A landscape with many valleys, sampled at points; each row gives a point and its height.
From any point a ball rolls to the lowest of the 2 points nearest to it. It stops when none of these is lower. Distance is the straight distance between rows; heights are no part of it.
muri height 7.26: [ -8  21  38 -13 -31 -20  27  47  26  -1 -27 -22   2 -53 -24 -20  20 -44
  11 -55  44]
metab height 1.59: [  9 -11  -9  14  -7  42  14 -24 -34  -1  13 -15 -18  16  24   4   8  28
 -34  15 -58]
pudum height 4.64: [ 11   6  31  18   1  11  10   1 -21   0  27 -35 -14 -10  15  31  -4 -14
  -6 -29 -13]
bezu height 1.67: [ 19  -7  33  21   2  -3 -13 -27 -25  15 -15   0   9  17 -11  24   1 -20
  23 -25  11]
Das height 4.32: [  8 -16   8 -40   1 -22  10  -5 -14  17  44   1 -18   7  31 -44  23  25
   1  34  -6]
soker height 4.09: [ -7 -26  -6  13  11  22 -22   4   6  55 -27  24  16  21  36  19 -32 -31
  -5  -1 -33]
dof height 5.76: [  5 -42 -10  -5 -14 -32 -31  -1 -31 -13  33 -13   8   1   9 -38  50  13
  21  26 -11]
vit height 1.90: [ -9 -19 -23  10  -7  39  21 -12 -12   4 -23  17 -25  -1  14  -1 -14  23
 -33  13 -47]
Keruf height 5.80: [  2  20 -18  -9   4   7   7  -5   9 -32  37  -6 -27  -8   8  14 -18  49
 -18  13   9]
saket height 4.33: [  5  11 -20  -8  34 -14 -38 -10  16  12  23  12   5  30  17  22 -31  27
  -4  29  25]
nobe height 4.82: [  3 -52   4  -3 -34 -18 -12   2 -26  13  24 -13  -6   1  21 -63  42 -11
  11  23 -31]
vod height 4.56: [-24 -13  -5 -20   8 -34 -28  28   7   3   4  12  10   1   3 -53  20  -7
   1  40   2]
mubuf height 5.30: [-33 -16  -1 -26  -2 -12   7  32  18  15 -11  15  -5  -4   2 -67   1 -24
  -2  43 -21]
rus height 5.29: [ -9 -14 -16 -34 -11   0  -9  13  13  30  46   7 -40   8  41 -38  -6  24
  -2  58 -36]
pes height 3.36: [ 19 -45  22  24 -40  -4 -15 -19 -45  19  34 -27  -6  13  15 -37  44 -17
  14   7 -41]
sapa height 4.04: [ 20 -26   5 -18  15 -23   3 -21 -23  22  40   6  -4  17  30   0  13  26
  10   8   9]
Pemem height 4.65: [ -3   4   6  -9  34 -16 -34  14 -12  -2  13 -23  32  13  16   3  14  -3
  -8  16   8]
Nekul height 3.18: [ -6  37  10  16   1  19 -25  13 -10 -47 -18 -47  20  -4 -26  19  10  -8
  -7  -4  -1]
Tobo height 5.07: [ -4  25  43   2  -7  16  32  16   2   4  -8 -24 -20 -24   2  16  -8 -26
 -17 -39   7]
ruk height 6.65: [-16  -7  12 -26   0 -24  16   8  29  13 -34  37  -1  -5 -27 -35  -9 -22
  30   0  32]
Kapal height 6.82: [ 56  21   6  32  19  -3  13 -61 -34 -14  38 -31  11  31 -25  67  -8  14
  19 -23  11]
Gepe height 6.54: [ 18  50  13  -1  -7  -4  11 -14   1 -61 -19 -24  38 -16 -59  29  36  18
  26 -43  49]
megu height 7.03: [-24   6  17 -26 -16 -27  20  38  36  -7 -26   9   1 -43 -25 -35  10 -29
  19 -22  36]
Fif height 5.63: [-16  -1 -37 -30  -3  26  26  13  24  33  15  18 -49   7  39 -27 -29  26
 -31  61 -47]
kepa height 5.50: [ -8  12   5   1 -19  10 -10   2  -4 -35  44 -39 -26 -11  -3  -7   5  27
  -5  18 -15]
Goke height 3.46: [-16 -35 -13   1  11 -34 -31  38   2  20  -1  16   8 -17  23  19  -2 -21
  24 -14   7]
Viv height 3.41: [  6 -45 -23 -11  21 -22 -10  -5 -12  31  22  31   4  11  44  19   4  25
  12   1  -3]
gog height 1.86: [-45  30 -36 -29  22  -4  26  59  61 -12 -55  44  10 -29 -18 -23 -12 -19
  -8   2   9]
pudo height 4.89: [  9 -18  -9   0  34 -34 -48  -8 -27   0  38 -18  46  32  16  14  31  15
  20  28  10]
deg height 3.40: [ -7  61   4  -1  -1   3 -34  31  15 -57 -25 -38  29 -15 -39  20  19  -3
   5 -13  35]
Rer height 4.83: [ 43 -18 -23  18   8   7   2 -58 -37   6  26  13   1  34  22  36   4  43
   6  -1 -18]
zezo height 4.07: [-10  12 -15 -15   9  -6 -45   0  22   0  25  17  -9  31   1 -17 -18  28
   5  57   4]
meb height 5.74: [-23   9 -42 -29  10   5  22  23  43  10  12  36 -40  -6  17 -21 -40  25
 -26  44 -16]
Buriv height 6.33: [ 26   6 -39  29 -11  48  17 -38  -4   7  13  13 -36  16  24  24 -45  42
 -51  18 -23]
limet height 2.90: [-29 -46 -13   8 -22  24   5  19   4  42 -24  19 -16   1  20 -31  -9 -30
  -1  27 -71]
zotir height 3.20: [-26  16 -12 -24   6 -26 -19  29  52 -12   1  31 -11 -14 -25 -10 -19  10
  19  16  37]
tila height 1.96: [-37 -32 -24  -2  -1  12  24  34  18  28 -40  27 -12 -13  14 -14 -22 -34
  -6   8 -42]
Nazu height 4.45: [ -8  26 -17  -3  47  -1 -37  23  13   4  -1  -1  21  13  26  27 -25   4
 -24  14  14]
Vik height 4.69: [ 27 -24 -21  17   4  12  -4 -54 -19  13  -8  42  -4  35   7  21 -16  33
   5  -1  -4]
nukit height 2.99: [-14 -34 -32  -6  16 -15  -9  16   5  11  -7  39  -4  -6  23   8  -9   9
  10  -5  -6]
guda height 5.19: [  8  12  -9  20   0  23 -16 -16 -29 -44  34 -48   5  14  -7  20   8  20
  -7  17 -33]
nev height 6.18: [-37 -13   9 -24 -19   4  52  33  27  14 -28   9 -21 -33 -14 -66  -3 -42
  -6  16 -21]
tusi height 6.64: [ 30  43   7   8  12  -8  19 -33 -10 -48   8 -26  22  -6 -44  54  17  23
  25 -42  49]
basa height 4.16: [ -5  18  -2  16   2   9 -23  35  11  -7 -26 -13  -9 -21   0  55 -25 -15
   7 -36  15]
Pog height 6.72: [ 35  34  -5  13  15   0   6 -46 -11 -34  20 -17  11  15 -28  53 -13  32
  10 -16  37]
livif height 2.48: [-41  34 -12 -31   6 -33  -4  63  74 -15 -31  39   7 -30 -41 -30  -6 -22
  22   8  36]
rofu height 5.85: [ -6  11 -22 -27  22   4  18  -1  26  16  11  29 -19   9  24  -8 -40  25
 -28  26   7]
kez height 6.36: [ -9   8   2 -28  22  -8  15  -5  24  18 -37  42   7   7  -7 -11 -22  -7
   2   1  32]
fem height 6.22: [-12  29 -20 -21  -1   1  41   9  51 -21 -49  51   7 -34 -31   8  -8  18
   5 -38  42]
Zus height 3.09: [ 11 -53  26   0 -27 -55  -1   3 -13  20  11  -3  -2 -18  -9 -54  38 -33
  28 -13  31]
zakim height 4.55: [ 28 -10 -16  27  14  29 -14 -45  -5  37 -12  28  12  44  30  36 -40   8
 -18   0  -9]
sut height 7.40: [ 42 -22  23  33  -5   0  12 -37 -69   4  49 -41  12  23  11  17  42 -14
   7 -20 -53]
mopo height 2.63: [ 16 -33  10  20  -6  27  -7 -32 -38  48  29  -4  13  37  51  14  15  -4
 -12  -1 -60]
teko height 5.20: [ 17 -34  -2   4   3 -29 -46 -22 -42   4  41 -21  39  35  11 -16  51   8
  29  29 -12]
vaz height 7.74: [ 13 -23  15  14   7   5  12 -10 -56 -10  18 -35  19   3  20  -3  39  -5
 -11 -14 -36]
bivi height 5.00: [ 31  -7 -13  13   7   1 -14 -34 -37 -16  52 -24   2  25  10  26  11  34
   9   9 -23]
Pas height 3.92: [-14 -11  -1   6  -1 -12 -20  43  19  20 -28   8  -7 -26  10  35 -26 -34
  22 -32  14]
Kobi height 6.19: [ -2  15 -12  -4  16   9   3 -13  10  -8 -49  32  15   5 -15  12 -18   9
  -5 -12  26]
Vogi height 0.49: [ 17 -32  37  22 -26 -19 -19 -25 -18  22  29  -4 -15  14  -6   0   8 -13
  39 -10   5]
fid height 1.57: [-36  20 -46 -23  18  14  52  46  58  -3 -54  44  -7 -36 -10   4 -38 -16
 -18 -14   3]
bul height 6.03: [ -7  49 -38  -8  13  30  31  -7  37 -38 -32  30  10 -15 -14  10 -21  43
 -48  -6  27]
fimid height 3.52: [ -8 -38   0  12  -2  22 -10   4 -13  57  12   7   7  18  53  15  -7 -22
 -11  -4 -50]
bam height 2.45: [  5 -21  38   9 -23 -37 -21   8  -3  21 -16 -13  10  -8 -22 -25  16 -47
  35 -18  34]
Repa height 2.36: [-13   6  31   5 -24  11   7   1 -11 -21 -17 -30   0 -13 -24 -32  23 -20
  -5  -5  -3]
vedu height 2.41: [-23 -26   2  24 -29  32  -3   2  -7   2 -32   4 -19  -7  -8 -12  -7 -11
  -6  11 -45]
datig height 4.40: [ 13 -12   5  20  22  17 -34 -30  -9  43 -14  13  35  44  23  41 -22 -17
   0  -9  -5]
nis height 6.11: [  5  18 -32   5   0  17  22 -13  29 -13 -37  41  -8 -12 -15  26 -40  25
 -12 -26  30]
fenoz height 1.56: [  8  22  40  14 -36  -7   0   6 -12 -43  -9 -52  19 -25 -46 -23  42 -30
  15 -28  23]
malem height 1.16: [  9  22  42  -7 -16 -38  -8  22  -4 -15  -7 -55  31 -26 -29 -39  43 -47
   6 -21  58]
sev height 2.91: [ -2  16  25  23 -14  26   0  -3 -22 -26 -35 -29   5  -8 -24   9  19 -16
  -7 -22 -15]
garat height 6.05: [ -3  21   8  -1 -24  33  43 -13  11 -25  20  -5 -43 -22 -11   8 -17  35
 -26  -9  -9]
bire height 2.43: [  2 -27  25 -28 -16 -35  30   0 -12  10  20   6 -12 -16   2 -57  29   0
   9   1  13]
vesod height 3.64: [-21  29  -6 -14  12  -8 -28  12  27 -31   5   5   2  -1 -21  -7  -5  20
   0  24  26]
gega height 1.92: [ 32 -40  39  35 -45 -17  -6 -32 -40  18  42 -18 -23   7  -6 -15  36 -20
  32 -20 -21]
bag height 3.63: [-18  36   9  -3   4 -25 -50  36   8 -46 -18 -36  37  -9 -33 -18  37 -18
   7  11  34]
Mil height 4.34: [  9   5   2  30   3  22 -18   1 -10   0   6 -19 -10  -1  15  57 -29  -6
  -8 -26 -10]
pade height 5.40: [-20  20  22  -1  -4  29  28  22  15  13 -22 -11 -21 -20   6   3 -28 -25
 -25  -8 -14]
tasub height 6.40: [  3  29  14 -14   1  -8   8 -20  13 -38 -25  12  25  -5 -50   2  23  24
  23 -20  56]
Rav height 7.05: [ 49  -1  31  25  11 -14  20 -45 -52   2  54 -40   9  23  -6  40  22  -3
  22 -27 -11]
bis height 6.29: [ 10  22 -15   0  20  -8  -9 -25   1 -33 -33  20  28   5 -32  30  10  27
  14 -16  48]
tir height 1.26: [-29   4 -33 -16  26   6  29  47  42  27 -34  34 -15 -21  18  10 -52 -28
 -18  -3 -10]
kefu height 6.26: [ 20  14  -9  20 -23  44  30 -36   9   4  12  17 -54   4   0  16 -44  32
 -31   2 -13]
keb height 4.00: [-26   1   8  -6  -5 -26 -36  41  11 -21 -15 -16  22 -12 -15 -50  28 -25
   2  19  14]
Tig height 5.97: [ 10  34 -24 -14  24  28  31 -28  12  -7 -11  24  -3  12  10   0 -33  38
 -52  14  19]
big height 1.98: [ 31  -8   0  26  -2  39  13 -39 -43  24  36 -17  -6  35  40  30   4  12
 -25  -1 -62]
genot height 5.82: [-48  28   7 -23  -7  27  42  41  45   2 -33   1 -17 -34 -17 -31 -24 -22
 -31  16 -12]
sotu height 2.11: [ 22  -8  42  17  -7 -30 -16 -10 -26   3  -7 -29  22  -2 -22  10  28 -38
  33 -32  34]

For each start below, name the point where the ball stops.
Pemem -> tir
mubuf -> malem
Nekul -> malem
pade -> nukit
zotir -> tir
dof -> Vogi

Write out the way that a ball takes from each point below.
Vik -> zakim > datig > soker > fimid > mopo > big > metab
genot -> pade > Tobo > pudum > Mil > basa > Pas > Goke > nukit
kefu -> garat > Keruf > kepa > guda > bivi > Rer > Vik > zakim > datig > soker > fimid > mopo > big > metab
teko -> pudo > Pemem > Nazu > saket > zezo > vesod > zotir > livif > gog > fid > tir
